A landscape with many valleys, sampled at points; each row gives a point and its height.
From any point a ball rolls to the lowest of the 6 points nearest to it. It stops when none of these is lower. Distance is the straight distance between rows; heights are no part of it.
sokir (h 50.3): [106 88 107 101 112 109 95 90 97 108 108 77 90 93 114 91 90 121 102 89 123 99 91 88 90 127 97 117 115 93 89 103 104 100 92 113 89 95 89 109 108 93 99 95 110 111 78 97 103]
Vodas (h 54.7): [113 90 100 109 94 102 104 84 115 99 107 82 96 82 110 100 88 100 102 92 101 90 94 87 93 109 96 104 101 101 86 95 90 102 87 124 87 95 89 101 135 107 107 86 100 107 80 94 106]
Fof (h 60.0): [105 86 103 99 100 91 119 83 62 114 117 91 102 85 107 105 104 90 88 112 117 113 117 98 107 125 95 117 110 98 88 113 111 104 103 108 83 88 78 93 94 101 75 96 111 111 70 107 98]
zes (h 9.2): [86 120 87 104 89 96 95 110 99 106 75 94 106 95 75 76 123 112 85 115 107 98 115 104 85 131 105 96 105 97 115 102 87 124 112 96 91 91 80 116 64 74 79 123 118 106 89 113 85]
zeram (h 14.4): [85 115 99 98 107 85 102 111 87 105 73 107 103 110 47 86 120 115 87 103 114 94 121 111 96 129 109 92 97 87 116 102 90 121 106 93 94 92 99 100 60 95 82 126 118 95 103 108 75]
ginip (h 21.7): [96 91 107 72 90 88 107 85 73 101 89 103 108 107 86 117 119 76 91 111 109 111 113 112 108 105 118 95 113 98 95 107 110 85 115 97 104 102 102 88 70 99 77 125 110 95 94 101 78]
Budo (h 58.4): [111 76 93 100 119 100 101 80 86 83 102 83 98 91 125 97 89 101 101 76 107 95 80 64 88 101 89 103 99 104 97 116 105 93 102 130 102 81 100 91 129 114 109 76 91 90 88 114 124]
peme (h 15.7): [79 120 93 108 94 99 89 124 92 95 102 102 105 103 86 96 99 100 102 105 86 94 86 110 105 100 104 89 96 86 120 105 108 116 98 77 116 99 132 97 103 117 102 121 97 85 119 88 75]
Vila (h 18.4): [96 114 80 92 115 109 83 108 117 69 97 96 92 102 105 93 100 94 103 99 105 111 91 85 73 111 102 84 109 95 106 111 83 120 95 92 97 76 113 102 108 87 111 107 99 109 116 93 99]
rufor (h 29.4): [97 95 97 121 79 95 99 107 114 104 120 139 98 92 95 106 99 99 128 102 85 68 105 98 107 92 97 109 65 96 95 93 115 93 84 94 111 139 105 101 109 107 125 88 84 98 97 95 93]
tufoz (h 29.9): [123 73 97 81 111 91 107 86 88 85 114 115 130 86 102 124 115 59 109 103 94 100 99 107 121 98 99 105 110 105 88 102 105 88 105 89 108 101 92 111 116 120 88 89 83 97 60 103 106]
bas (h 60.1): [92 115 115 104 103 106 87 106 84 105 104 106 92 93 96 93 108 117 94 108 107 116 113 103 101 92 95 113 96 107 95 113 102 102 101 102 89 97 99 105 82 92 99 110 103 96 95 98 96]
Meka (h 10.7): [116 94 86 95 113 98 96 94 117 64 92 77 102 100 116 95 102 84 98 78 108 103 72 83 77 103 99 84 109 100 110 105 93 94 99 111 106 69 116 117 129 111 118 81 95 102 101 79 105]
baze (h 26.4): [94 100 85 87 108 114 103 75 101 79 72 59 86 108 103 104 93 106 89 91 126 115 105 91 92 111 134 90 116 85 124 115 88 102 121 100 100 71 105 101 101 94 94 97 114 105 117 96 86]
Fenal (h 18.3): [93 119 101 96 91 100 96 113 87 121 92 125 115 105 58 82 118 120 88 107 97 98 111 127 108 133 120 117 89 77 111 88 99 115 114 89 109 102 88 90 82 95 85 126 110 98 90 111 85]
leras (h 39.7): [104 104 121 101 92 91 114 112 87 119 109 122 104 112 110 110 97 91 111 102 98 96 103 99 111 90 75 113 84 122 87 97 110 86 99 97 110 122 111 85 98 118 120 89 100 77 97 110 115]
Supag (h 67.9): [113 87 101 104 107 109 118 89 91 110 109 95 90 97 103 103 89 116 82 96 139 111 105 97 97 118 109 114 110 92 107 115 110 106 103 112 87 83 77 96 91 94 87 100 112 103 77 108 108]
napos (h 47.3): [85 107 90 128 115 102 100 112 107 117 113 89 93 76 98 95 90 120 109 93 102 89 109 97 87 124 74 109 97 105 82 97 85 102 80 106 86 104 76 114 108 72 101 96 104 105 84 103 107]
Ner (h 18.7): [85 104 101 91 88 98 104 98 60 110 105 116 114 102 70 104 114 92 96 106 90 92 113 127 111 103 120 102 101 80 93 92 106 95 110 82 110 120 110 86 91 102 81 128 100 96 88 99 74]
tani (h 31.7): [88 99 84 91 94 105 130 63 88 91 65 64 85 106 101 115 102 91 83 103 111 102 106 98 102 128 132 88 123 89 107 124 88 90 107 102 100 83 81 105 65 91 69 112 110 108 102 112 75]
lomi (h 9.8): [91 116 91 121 104 103 78 114 88 116 88 103 100 96 71 76 95 128 97 103 100 92 121 115 77 133 97 107 102 91 116 93 86 137 108 92 81 91 92 118 79 76 94 136 114 119 95 95 91]
mapo (h 17.1): [104 102 92 107 93 95 107 118 118 105 132 130 113 73 66 103 124 87 129 97 81 63 85 124 113 104 118 86 83 66 114 72 112 86 99 69 94 117 114 125 130 101 100 121 91 113 95 88 81]
mogun (h 22.7): [90 95 98 87 81 98 107 88 100 69 101 92 106 95 109 106 126 66 110 86 94 103 76 99 97 72 103 77 120 103 109 100 91 101 112 92 116 76 119 105 119 116 98 90 106 108 106 96 80]
tek (h 65.3): [123 83 89 97 101 92 107 81 94 87 96 104 102 108 132 100 101 78 123 78 90 82 94 60 96 82 84 102 94 120 76 95 112 76 109 122 112 119 99 89 120 119 124 58 82 94 97 97 118]
gur (h 34.5): [107 98 104 115 83 108 103 106 105 104 106 114 107 104 105 98 96 89 120 108 79 83 108 75 110 85 84 100 72 119 91 81 117 82 93 103 111 129 110 92 120 113 132 76 80 99 109 91 104]
Fori (h 31.8): [95 111 93 110 104 109 86 92 112 93 103 77 94 106 115 87 85 118 94 89 118 128 94 91 75 107 109 106 114 94 114 118 95 114 104 118 86 85 88 102 101 84 93 107 104 108 98 100 114]
zakuf (h 34.3): [109 107 113 103 110 91 109 128 110 137 99 109 103 105 92 101 98 132 105 106 102 91 121 112 113 118 83 131 81 98 91 107 92 101 87 93 103 120 71 97 76 80 91 87 109 119 112 113 115]
vazaf (h 39.0): [92 105 126 91 89 88 105 107 76 127 97 126 98 110 94 101 86 127 83 114 101 96 111 120 134 102 100 122 98 98 117 89 106 96 105 81 90 128 114 81 82 110 91 116 96 91 103 113 97]
Git (h 42.7): [99 102 101 106 102 102 108 102 86 123 101 91 89 100 86 104 112 118 83 117 106 100 126 117 100 133 100 115 97 94 98 95 91 105 110 93 97 108 72 99 63 80 85 127 114 117 83 110 98]
sem (h 14.3): [87 102 111 114 93 96 93 119 104 87 105 104 99 120 109 104 93 93 99 102 73 105 86 90 114 74 94 83 92 103 103 94 108 105 84 98 101 113 135 84 113 117 130 92 88 76 125 98 98]
Teg (h 26.6): [104 96 101 83 89 96 115 74 93 92 116 109 110 76 94 125 115 70 109 110 109 97 110 117 100 97 113 95 110 80 94 101 97 92 102 89 100 94 93 117 104 99 80 109 103 108 77 99 88]
bunu (h 35.6): [101 111 120 93 87 96 106 84 79 107 109 115 99 100 95 99 102 109 86 114 94 109 115 114 108 91 97 107 84 97 92 98 100 101 102 86 91 113 102 87 83 111 82 112 98 91 101 106 104]
baf (h 19.5): [103 106 107 117 94 109 89 104 95 105 113 133 122 97 77 91 106 102 100 101 88 79 112 123 108 109 100 115 80 72 116 95 111 99 101 86 92 123 123 94 86 104 90 121 110 96 95 95 79]
toze (h 36.5): [91 118 102 103 105 106 80 125 94 116 75 99 93 118 86 75 96 125 97 107 109 108 109 122 96 115 101 104 91 103 97 116 103 123 105 98 82 104 88 95 62 81 91 118 104 98 115 100 108]
Dete (h 30.5): [108 106 127 84 88 93 122 95 78 113 107 117 116 90 86 112 109 100 93 111 102 103 123 121 104 105 108 124 95 91 91 94 108 80 104 88 107 122 97 79 74 108 74 110 118 98 84 110 98]
kevi (h 35.1): [128 95 116 92 109 89 112 97 106 105 93 98 97 116 136 103 102 111 92 97 108 121 105 81 97 90 79 109 98 124 90 104 107 81 104 103 100 105 77 92 87 117 113 60 113 92 102 114 145]
zutin (h 17.7): [82 94 85 101 86 102 103 104 97 92 108 111 105 80 88 108 124 81 107 102 94 101 94 120 112 86 114 98 98 89 115 88 100 101 107 83 104 111 123 117 101 105 94 110 104 111 94 99 80]
kaved (h 15.8): [88 102 105 86 92 96 107 102 82 105 99 135 115 107 66 107 105 97 107 111 80 82 97 124 115 81 119 94 79 77 121 92 109 94 112 85 117 113 135 84 103 128 85 132 103 81 97 97 87]
sef (h 12.8): [85 98 95 117 111 89 82 128 101 94 110 124 91 133 119 100 97 103 105 118 78 80 85 96 107 75 97 91 96 101 129 76 101 102 97 88 115 106 123 69 111 119 111 117 80 82 140 99 84]
buro (h 58.0): [97 88 101 90 89 102 111 78 102 97 115 96 110 101 112 108 112 78 87 98 96 103 105 94 97 99 92 109 97 97 89 93 93 94 97 108 99 108 108 85 104 112 86 94 108 106 77 100 99]
fube (h 12.2): [75 105 90 121 104 99 77 135 122 93 114 121 91 117 104 90 82 95 119 99 79 97 93 98 110 83 91 76 77 96 119 96 91 114 86 91 107 103 126 94 121 112 140 106 79 88 135 81 83]
Lokod (h 25.1): [96 99 112 119 85 97 103 115 109 114 122 119 107 115 104 117 81 108 116 103 86 74 106 97 120 85 87 109 65 105 103 71 105 89 75 81 116 132 105 87 130 108 123 94 74 78 107 102 87]
gubo (h 26.7): [129 118 123 106 124 103 97 113 108 131 83 106 97 107 115 105 84 132 90 111 109 100 109 97 117 94 79 123 99 121 80 111 106 101 100 93 102 111 80 91 90 100 107 80 101 103 128 104 121]
kilal (h 7.5): [108 105 110 83 94 88 109 87 86 107 92 88 84 107 107 109 87 107 82 115 128 120 119 97 111 94 102 115 102 113 90 113 114 95 110 95 89 98 94 104 79 110 75 105 121 113 106 124 112]
suzu (h 38.9): [94 106 98 113 101 115 95 94 87 126 106 118 92 75 100 92 103 129 97 105 102 93 114 108 109 135 94 104 94 79 97 98 96 99 83 105 91 108 75 118 84 83 104 117 97 121 89 95 100]
Let (h 20.2): [86 101 99 98 100 100 95 121 97 70 86 93 102 120 95 98 94 94 90 113 88 113 88 93 91 73 96 93 112 120 102 103 102 103 112 96 106 91 124 96 92 114 104 115 103 86 116 91 99]
zuti (h 23.3): [96 96 90 121 87 100 91 126 105 113 99 110 97 103 99 95 86 111 123 107 90 95 100 73 107 84 93 101 73 119 80 70 111 91 79 95 114 128 110 91 128 119 133 69 70 103 112 88 89]
lami (h 25.3): [129 80 103 77 95 106 117 80 92 77 100 96 120 94 96 105 108 55 110 82 116 88 100 114 109 124 122 107 113 77 98 100 98 86 106 105 101 69 92 124 124 111 96 78 98 111 58 80 111]
kud (h 47.8): [105 94 101 107 87 88 112 91 102 100 122 115 114 75 97 109 103 77 124 96 88 96 90 100 108 97 94 107 93 105 79 92 101 83 91 100 111 126 101 103 115 103 109 84 91 102 72 112 96]
Fuza (h 31.6): [116 109 116 91 109 103 102 110 90 129 95 113 97 107 97 105 89 125 95 109 109 102 112 127 110 110 92 137 101 96 93 102 100 101 100 78 100 107 74 77 67 108 84 105 124 106 114 116 109]
davu (h 61.8): [91 98 88 91 105 101 99 74 105 84 93 80 83 102 109 114 104 112 82 93 124 118 114 87 98 99 107 85 131 102 101 109 99 95 113 117 96 83 90 94 91 101 71 105 110 108 86 96 104]
bovam (h 37.5): [92 99 94 96 94 108 86 103 92 87 104 97 87 91 110 89 102 82 104 92 105 104 88 96 89 93 93 98 93 103 106 106 98 105 91 110 111 83 105 110 109 99 94 105 106 100 85 89 98]
fikos (h 46.4): [110 88 104 72 105 115 103 90 95 93 77 68 77 136 104 112 86 108 78 95 112 131 102 86 95 84 108 84 120 123 95 118 99 90 132 106 92 92 96 83 58 102 89 112 123 86 117 95 122]
sene (h 36.6): [79 114 107 104 91 98 92 84 98 91 94 75 91 106 104 103 120 88 97 108 103 117 107 107 93 115 116 101 98 91 115 102 99 117 105 112 111 90 87 105 93 88 80 112 109 113 97 108 94]
naku (h 17.0): [80 106 92 108 85 107 97 119 115 96 119 121 108 77 88 95 128 78 111 96 87 80 81 109 102 100 109 92 92 86 117 96 97 118 98 76 119 96 117 120 108 99 103 113 105 115 101 100 90]
Rola (h 59.6): [120 87 112 80 118 101 105 101 111 114 96 91 87 103 118 108 81 123 73 102 111 129 105 93 100 105 94 107 117 111 81 114 104 98 120 114 96 87 69 87 85 84 93 89 118 104 96 114 133]
tosu (h 22.8): [112 95 83 103 113 98 91 85 110 82 101 73 96 101 106 101 86 112 90 85 101 102 78 73 76 96 102 94 109 103 108 108 97 100 103 127 101 86 100 109 120 85 116 77 98 89 110 95 122]
Rula (h 62.7): [105 81 114 88 100 91 115 84 87 78 107 109 105 108 132 111 102 84 100 82 96 93 100 76 98 77 71 116 103 133 83 102 112 73 112 114 103 114 108 89 111 121 97 61 88 96 90 121 124]
Pivi (h 53.3): [124 63 87 98 87 100 115 76 103 72 107 91 113 95 114 110 104 86 108 88 92 89 81 76 95 88 100 105 103 95 108 101 99 85 100 117 94 89 96 109 132 121 103 72 99 94 80 100 117]
nur (h 46.9): [103 95 107 94 103 112 76 98 120 95 108 85 86 123 115 77 83 112 100 95 105 120 96 98 82 83 90 86 115 113 99 101 93 113 106 110 103 98 91 106 101 77 118 104 109 88 104 104 130]
fefat (h 32.4): [106 92 91 115 88 102 102 114 117 109 121 121 88 79 96 85 113 100 122 88 75 59 98 107 99 91 95 106 75 93 99 70 100 92 76 103 95 115 92 104 120 92 108 86 77 120 104 87 90]
sen (h 27.9): [105 116 116 107 112 97 75 127 96 119 86 110 96 114 100 102 90 139 93 111 100 99 104 123 102 103 103 98 108 94 116 102 90 116 86 99 100 113 96 85 78 92 99 127 99 96 103 111 110]
febo (h 13.7): [105 100 100 93 90 93 106 105 99 91 118 129 115 95 77 117 116 86 127 114 85 94 83 128 118 98 113 91 95 81 105 90 94 95 98 78 124 114 121 114 112 103 93 97 82 99 94 97 87]
Fesub (h 22.3): [115 107 118 107 111 97 111 125 104 122 81 109 100 117 117 102 79 118 98 115 89 101 114 86 120 75 88 99 88 110 86 103 96 91 88 105 109 120 91 85 93 114 120 84 98 83 123 107 108]
repa (h 33.5): [106 116 123 107 109 102 70 127 112 107 80 112 106 122 116 98 77 142 100 103 97 106 107 120 95 99 83 110 103 104 108 98 99 123 95 98 100 107 94 87 81 96 97 114 101 74 121 111 111]
Renid (h 21.9): [123 80 79 92 90 102 115 83 115 78 101 105 120 88 96 104 119 66 122 98 89 88 78 95 115 113 104 92 116 101 107 98 91 83 103 104 90 75 113 120 125 119 100 77 91 105 76 81 104]
kug (h 61.7): [112 100 100 83 98 103 71 106 112 86 83 79 84 122 116 86 84 128 84 107 111 121 102 111 80 88 106 92 115 108 86 113 97 110 121 111 90 95 77 89 74 84 99 124 113 89 119 103 117]
toniv (h 41.6): [85 93 112 86 90 112 111 105 74 95 71 72 85 132 95 90 107 114 83 106 115 115 108 97 106 90 123 84 109 103 104 105 103 99 124 89 108 91 106 92 53 98 77 120 116 84 116 106 97]
zumu (h 63.0): [122 91 108 117 116 99 112 85 109 109 93 80 83 102 111 92 86 118 107 84 116 101 77 64 75 106 79 95 89 110 83 113 99 90 92 108 112 104 87 103 125 89 105 62 75 93 92 105 128]
kire (h 22.5): [100 121 104 106 112 120 75 122 105 114 85 101 106 114 83 88 91 119 105 111 94 101 95 115 103 119 92 117 93 95 98 100 90 124 88 86 80 104 89 113 79 86 94 129 103 100 119 100 112]
Duba (h 23.2): [87 81 110 83 85 102 105 87 83 86 103 122 110 103 94 105 103 80 105 104 82 98 99 114 109 71 111 100 104 119 99 94 111 91 117 82 118 113 123 88 101 119 87 102 107 84 85 101 91]
kesa (h 48.0): [126 96 105 102 111 75 107 92 107 100 94 98 83 96 127 108 91 100 93 93 117 102 92 78 100 91 68 104 96 138 84 94 109 90 86 106 96 114 93 88 114 93 109 71 106 93 101 116 123]
fazol (h 19.0): [100 87 87 94 88 100 115 103 105 93 129 115 119 76 93 104 119 61 135 100 96 91 79 109 107 102 111 95 103 80 117 100 102 92 90 87 101 91 103 127 115 100 94 95 81 124 95 87 91]
zezo (h 37.4): [94 113 99 115 114 98 95 103 116 113 98 96 90 93 100 77 91 113 120 96 91 80 96 78 80 108 82 106 77 119 79 98 98 89 77 104 92 101 94 110 120 91 128 87 83 102 102 99 98]
bul (h 59.5): [119 101 101 109 125 94 102 110 119 124 115 87 86 101 114 101 79 145 95 100 122 108 103 102 79 117 100 113 116 104 77 100 96 103 90 114 90 85 58 92 107 91 111 90 100 104 90 120 122]
suvuk (h 19.7): [104 103 91 99 114 104 89 87 124 74 109 60 98 111 114 84 80 109 87 84 114 123 70 72 69 105 130 81 131 95 109 115 80 106 109 109 93 67 112 99 114 88 102 84 103 101 120 87 114]
digof (h 47.2): [97 127 89 113 115 101 115 94 105 126 110 85 97 80 115 98 96 119 92 99 127 105 108 100 94 136 102 120 109 88 97 103 104 124 90 121 82 69 68 106 88 79 90 110 110 118 77 101 108]
nub (h 40.7): [119 105 113 104 108 97 88 109 106 119 84 87 82 109 122 96 82 131 82 104 100 120 114 103 97 91 107 118 95 110 79 112 107 111 97 100 89 100 81 78 73 94 99 100 116 113 111 102 126]
Siram (h 26.1): [95 95 99 110 117 95 92 99 121 92 103 96 94 93 105 99 100 109 88 91 101 111 74 68 85 84 91 85 94 104 103 106 100 92 103 125 88 91 107 111 113 85 121 78 97 89 117 98 98]
toz (h 21.3): [81 124 93 106 97 113 81 122 106 90 88 85 98 113 96 72 94 96 97 105 85 125 92 93 87 103 89 91 98 105 103 103 106 123 90 109 98 100 120 97 97 96 101 109 101 97 124 89 106]
bika (h 39.3): [98 87 91 97 97 96 94 102 98 79 96 93 98 120 106 108 107 82 99 81 100 114 79 94 93 79 90 86 111 109 100 108 112 84 108 101 103 100 116 91 99 110 103 95 107 90 107 98 103]
dofi (h 13.5): [86 121 88 115 105 108 70 127 123 108 98 94 103 91 87 69 89 121 106 102 97 90 100 114 70 130 81 97 93 95 107 80 84 125 84 93 94 107 100 113 89 86 114 120 98 109 117 94 90]
Kode (h 19.1): [106 87 74 94 107 95 87 109 115 65 91 90 108 114 113 99 94 82 114 80 92 106 77 75 89 78 84 82 91 99 102 117 100 94 116 135 110 82 112 104 114 96 131 73 92 91 112 90 114]
nis (h 18.8): [82 115 88 101 102 106 90 105 116 85 102 90 102 94 93 93 110 93 107 96 100 101 88 95 75 88 110 96 100 93 116 96 97 123 102 77 101 88 122 126 107 92 103 117 106 119 104 95 82]
buson (h 10.9): [78 108 86 121 100 100 89 118 132 91 91 111 99 109 97 75 94 104 119 104 84 96 91 82 98 99 91 77 79 111 88 88 110 113 74 108 108 102 104 116 125 90 145 98 82 102 130 90 90]
Geviv (h 14.1): [109 102 94 112 91 94 109 111 90 107 128 121 104 68 82 109 104 85 109 94 97 88 98 130 104 119 101 116 90 80 96 88 107 91 84 89 104 108 97 105 115 90 86 103 90 107 77 102 87]
rirul (h 22.0): [109 95 90 87 97 94 94 115 100 75 99 98 113 128 124 113 94 87 98 104 84 108 78 79 105 56 84 79 111 119 118 114 109 90 121 113 106 103 124 75 105 129 135 84 100 91 133 94 100]
ras (h 18.6): [99 99 87 82 85 97 117 93 100 86 105 102 127 84 85 112 124 57 122 105 92 96 91 118 118 76 114 87 103 109 109 101 114 92 117 76 118 83 133 107 120 109 83 106 105 97 94 106 88]
Zus (h 39.6): [85 99 90 94 97 100 96 80 76 119 86 85 76 107 88 92 120 97 84 101 110 121 108 99 101 122 106 85 113 91 96 103 102 106 125 104 95 84 82 114 68 81 74 130 117 107 92 102 85]
lamaz (h 43.2): [110 105 100 95 107 115 91 76 99 89 102 71 79 105 105 104 93 103 90 90 117 127 91 83 82 103 110 85 122 96 113 111 92 93 108 116 89 67 97 104 115 91 103 92 100 99 100 99 100]
tad (h 33.6): [101 81 99 91 95 102 107 69 95 92 106 70 94 92 99 88 98 74 81 95 117 119 107 96 108 126 125 98 115 77 89 121 87 102 110 113 88 73 98 101 106 110 76 85 104 103 70 98 92]
Gogif (h 45.8): [113 82 105 81 99 89 111 82 104 90 100 98 101 103 122 109 86 111 88 101 105 113 95 72 96 92 76 103 105 126 88 109 100 79 106 121 107 117 90 85 100 100 112 72 98 90 95 110 130]
Deso (h 32.8): [95 106 96 124 120 117 64 113 120 132 84 86 102 104 100 81 73 130 101 96 123 108 99 103 87 111 90 110 90 104 89 105 97 117 86 109 84 107 61 117 91 63 105 112 90 118 108 102 130]
Vabof (h 18.9): [80 110 102 113 95 106 84 112 117 112 104 108 99 101 97 91 98 104 96 96 97 92 92 105 103 85 83 91 88 109 91 93 102 99 84 98 90 110 105 108 120 85 122 88 100 102 115 84 110]
kepo (h 19.2): [87 87 95 84 94 99 113 97 99 91 79 74 113 98 92 113 113 74 101 95 102 99 104 115 102 91 127 96 123 100 100 103 90 96 122 84 107 81 108 122 99 107 91 110 116 113 102 95 75]
buv (h 47.0): [105 96 105 104 93 109 120 80 83 114 113 89 89 73 95 110 109 94 96 105 115 91 104 108 95 132 96 115 102 84 96 105 101 93 90 111 103 94 66 98 103 79 85 97 97 110 68 108 91]
mivu (h 17.4): [94 110 102 110 125 106 91 123 110 89 97 112 110 132 106 94 82 124 101 103 80 95 100 98 109 85 85 86 100 118 110 98 106 110 89 108 101 113 111 95 98 109 117 100 92 80 129 102 101]
Pob (h 50.6): [94 110 106 114 92 100 105 95 105 93 105 99 100 88 105 102 108 93 103 92 99 93 90 84 104 89 74 108 84 122 92 90 98 102 85 95 116 115 101 103 113 101 110 82 92 94 101 100 109]
dida (h 23.7): [106 105 123 110 116 94 85 121 115 122 89 107 105 111 118 111 68 128 116 119 87 94 110 91 108 84 93 93 91 113 105 92 100 121 90 97 95 116 95 96 88 102 118 105 84 85 120 103 92]
bod (h 14.6): [105 97 117 101 90 87 104 113 104 111 119 147 117 93 92 122 75 84 109 100 85 85 114 115 129 94 101 112 79 97 99 96 114 86 88 75 119 138 114 70 107 116 116 88 80 90 93 106 97]
nibob (h 21.2): [84 103 86 92 112 103 113 92 98 89 85 75 97 98 96 99 111 88 94 98 116 115 103 97 87 99 128 96 122 85 106 108 92 123 119 97 109 66 110 113 116 100 101 102 115 109 100 92 79]
lop (h 17.6): [77 122 85 113 111 106 81 110 122 91 99 89 97 93 96 76 88 105 83 104 106 115 88 86 63 110 101 81 113 114 101 96 89 120 93 109 83 84 94 100 114 80 102 99 91 100 126 102 103]
zeka (h 46.7): [96 114 109 102 119 114 84 115 97 102 88 85 93 112 107 86 100 125 84 103 107 118 104 117 88 88 98 101 120 113 97 107 109 110 105 103 89 87 97 98 66 97 107 120 104 94 111 100 118]
Riv (h 20.6): [94 93 70 86 93 118 115 91 112 86 90 78 110 73 95 107 126 75 122 101 86 82 106 123 103 83 130 99 115 93 136 80 89 101 110 68 93 64 130 130 119 100 114 90 90 109 99 99 102]
tedug (h 22.2): [82 98 103 60 88 105 123 87 91 83 81 86 110 104 101 123 127 68 97 98 91 102 100 110 121 63 146 79 113 88 111 105 102 77 109 69 115 81 133 98 84 127 93 101 105 85 118 101 97]
vus (h 28.0): [98 94 109 68 102 74 119 67 77 103 104 95 93 88 103 123 104 82 89 115 121 113 129 119 109 109 110 102 108 95 65 115 106 90 104 94 103 102 94 79 84 87 62 106 118 102 77 120 97]
sulib (h 40.6): [107 118 105 131 109 116 104 126 122 131 99 100 92 102 88 91 89 130 108 113 102 86 113 101 98 111 76 123 75 110 83 95 93 104 74 101 92 117 66 125 103 87 113 94 106 108 109 95 109]
gak (h 20.9): [93 86 91 121 104 98 105 110 109 113 142 128 109 63 69 110 108 88 130 100 79 63 105 127 110 114 99 100 87 76 97 86 99 93 79 100 107 122 96 115 110 86 96 106 71 124 75 99 82]
selet (h 22.1): [97 109 110 124 102 97 86 116 93 106 108 133 104 105 88 103 93 111 96 100 88 87 104 103 109 96 84 102 93 103 107 90 106 103 86 97 97 134 128 91 98 100 105 113 87 86 105 98 102]
Suleb (h 26.0): [95 86 104 81 101 101 121 64 94 88 79 71 88 106 101 121 107 73 89 102 109 113 114 94 111 112 129 89 117 93 109 109 101 95 113 105 108 71 98 101 99 112 65 107 113 110 103 106 78]
Dugir (h 63.9): [115 77 110 102 121 97 98 70 98 105 111 79 85 86 120 96 88 122 86 88 122 106 94 65 84 109 97 117 109 117 89 119 109 95 104 131 89 92 75 82 114 103 104 78 94 84 82 108 137]
dule (h 31.2): [108 79 105 63 86 89 126 65 92 90 91 99 96 91 108 126 114 52 98 91 95 108 104 106 119 97 133 76 114 99 100 107 92 89 104 92 117 98 100 93 104 115 69 108 108 111 87 110 97]
Ravu (h 18.5): [85 107 99 105 106 97 90 125 83 109 87 99 113 113 86 103 114 130 81 113 91 102 108 104 102 98 106 92 108 96 110 104 88 112 105 91 88 102 122 101 85 99 86 137 114 100 118 86 81]
sadu (h 37.1): [111 95 115 99 96 103 121 107 81 107 122 139 116 90 84 107 86 98 106 112 91 92 116 121 123 95 96 126 98 87 104 91 104 80 101 81 103 135 111 82 91 101 107 109 95 93 96 105 104]
Des (h 52.4): [112 83 105 103 83 90 105 94 100 80 105 116 116 109 120 104 109 80 104 97 85 94 90 85 103 69 86 89 93 124 93 102 108 86 103 105 114 115 105 99 112 113 111 80 86 102 101 97 111]
tapu (h 71.5): [118 72 76 98 108 93 96 78 98 88 98 88 103 98 109 95 95 82 111 67 112 72 85 59 83 95 82 101 89 95 85 88 105 80 91 130 96 113 95 103 138 118 132 68 80 105 86 82 119]
kozug (h 38.8): [115 103 111 116 101 94 113 106 107 124 99 105 91 94 105 90 92 122 111 113 97 99 106 80 107 98 73 102 75 121 88 95 111 76 83 107 102 120 95 102 101 96 129 68 90 99 98 89 92]
tezir (h 57.4): [107 98 87 104 94 105 115 87 80 115 120 101 103 79 89 102 98 73 90 93 111 88 120 116 105 157 110 114 107 71 90 95 97 117 89 107 84 96 71 121 96 90 82 114 107 115 76 103 78]
sakob (h 17.5): [115 94 81 96 103 109 109 86 107 76 95 85 118 89 97 104 115 74 105 78 103 84 83 103 102 91 120 88 118 92 118 92 81 101 110 111 91 61 118 110 133 116 113 85 99 118 97 88 100]
Dufol (h 16.9): [83 113 81 99 88 97 101 95 103 100 87 105 97 92 77 96 132 88 95 103 92 92 95 122 94 106 124 100 114 67 118 97 84 115 116 73 105 83 109 115 95 98 83 121 102 117 103 85 72]
Sema (h 47.7): [101 108 116 111 104 99 101 97 113 115 112 113 87 84 108 95 96 101 111 103 97 101 101 95 91 96 78 107 86 99 86 94 83 105 79 107 103 116 88 110 90 95 110 91 90 95 110 98 96]
pov (h 14.5): [90 118 90 110 94 98 91 117 89 104 89 120 96 89 71 85 118 100 94 98 95 91 112 122 99 120 103 105 87 81 103 94 90 112 106 82 85 104 101 108 94 88 79 129 106 106 90 104 78]
Rofos (h 28.3): [86 106 106 128 92 104 80 110 103 115 101 120 102 92 86 100 100 100 100 103 89 90 102 105 94 105 102 103 96 101 108 85 101 105 89 108 91 94 100 112 101 71 103 104 99 103 104 97 84]
Gakid (h 14.2): [94 105 92 103 81 89 91 107 94 110 112 135 104 111 104 104 91 100 103 100 82 88 103 116 123 75 104 87 91 103 124 93 98 99 93 95 109 109 124 76 112 119 98 119 85 83 111 97 85]
migus (h 32.0): [113 86 81 102 99 108 102 91 107 97 107 93 95 81 115 98 110 86 121 87 101 79 84 104 114 114 91 104 95 92 106 87 92 97 83 118 108 88 95 120 132 104 103 83 81 108 75 97 89]
Rere (h 35.8): [103 92 119 66 94 96 110 88 95 88 93 94 94 112 114 109 107 98 85 114 101 121 105 91 103 81 102 88 110 122 86 117 122 88 120 106 100 105 97 90 78 110 78 99 119 93 106 101 103]
Kuves (h 17.8): [95 111 121 98 106 105 80 105 100 83 96 90 94 130 124 99 81 103 85 102 84 117 92 96 99 72 79 75 96 128 98 106 100 109 95 111 90 111 118 76 96 117 127 95 97 76 121 100 110]
zanu (h 31.1): [81 110 105 73 87 99 108 89 93 94 95 89 106 103 89 99 106 94 84 98 105 114 108 106 106 99 109 96 112 99 107 104 110 99 122 104 94 94 99 103 68 111 73 110 123 95 108 90 84]

For each start below, name the point where the ball stops.
davu -> zes
Gogif -> buson
gubo -> buson
kozug -> buson
dida -> buson
tani -> zes
sulib -> zes

Call two points neighbours if one is among the 6 nearest of the other. Go from one point of each pair to the other, from neighbour to neighbour, staying as low as possible. Name the highest point that can't be avoided.
Meka / zes -> Vila
febo / kilal -> vus
buson / febo -> kaved
buson / zes -> naku
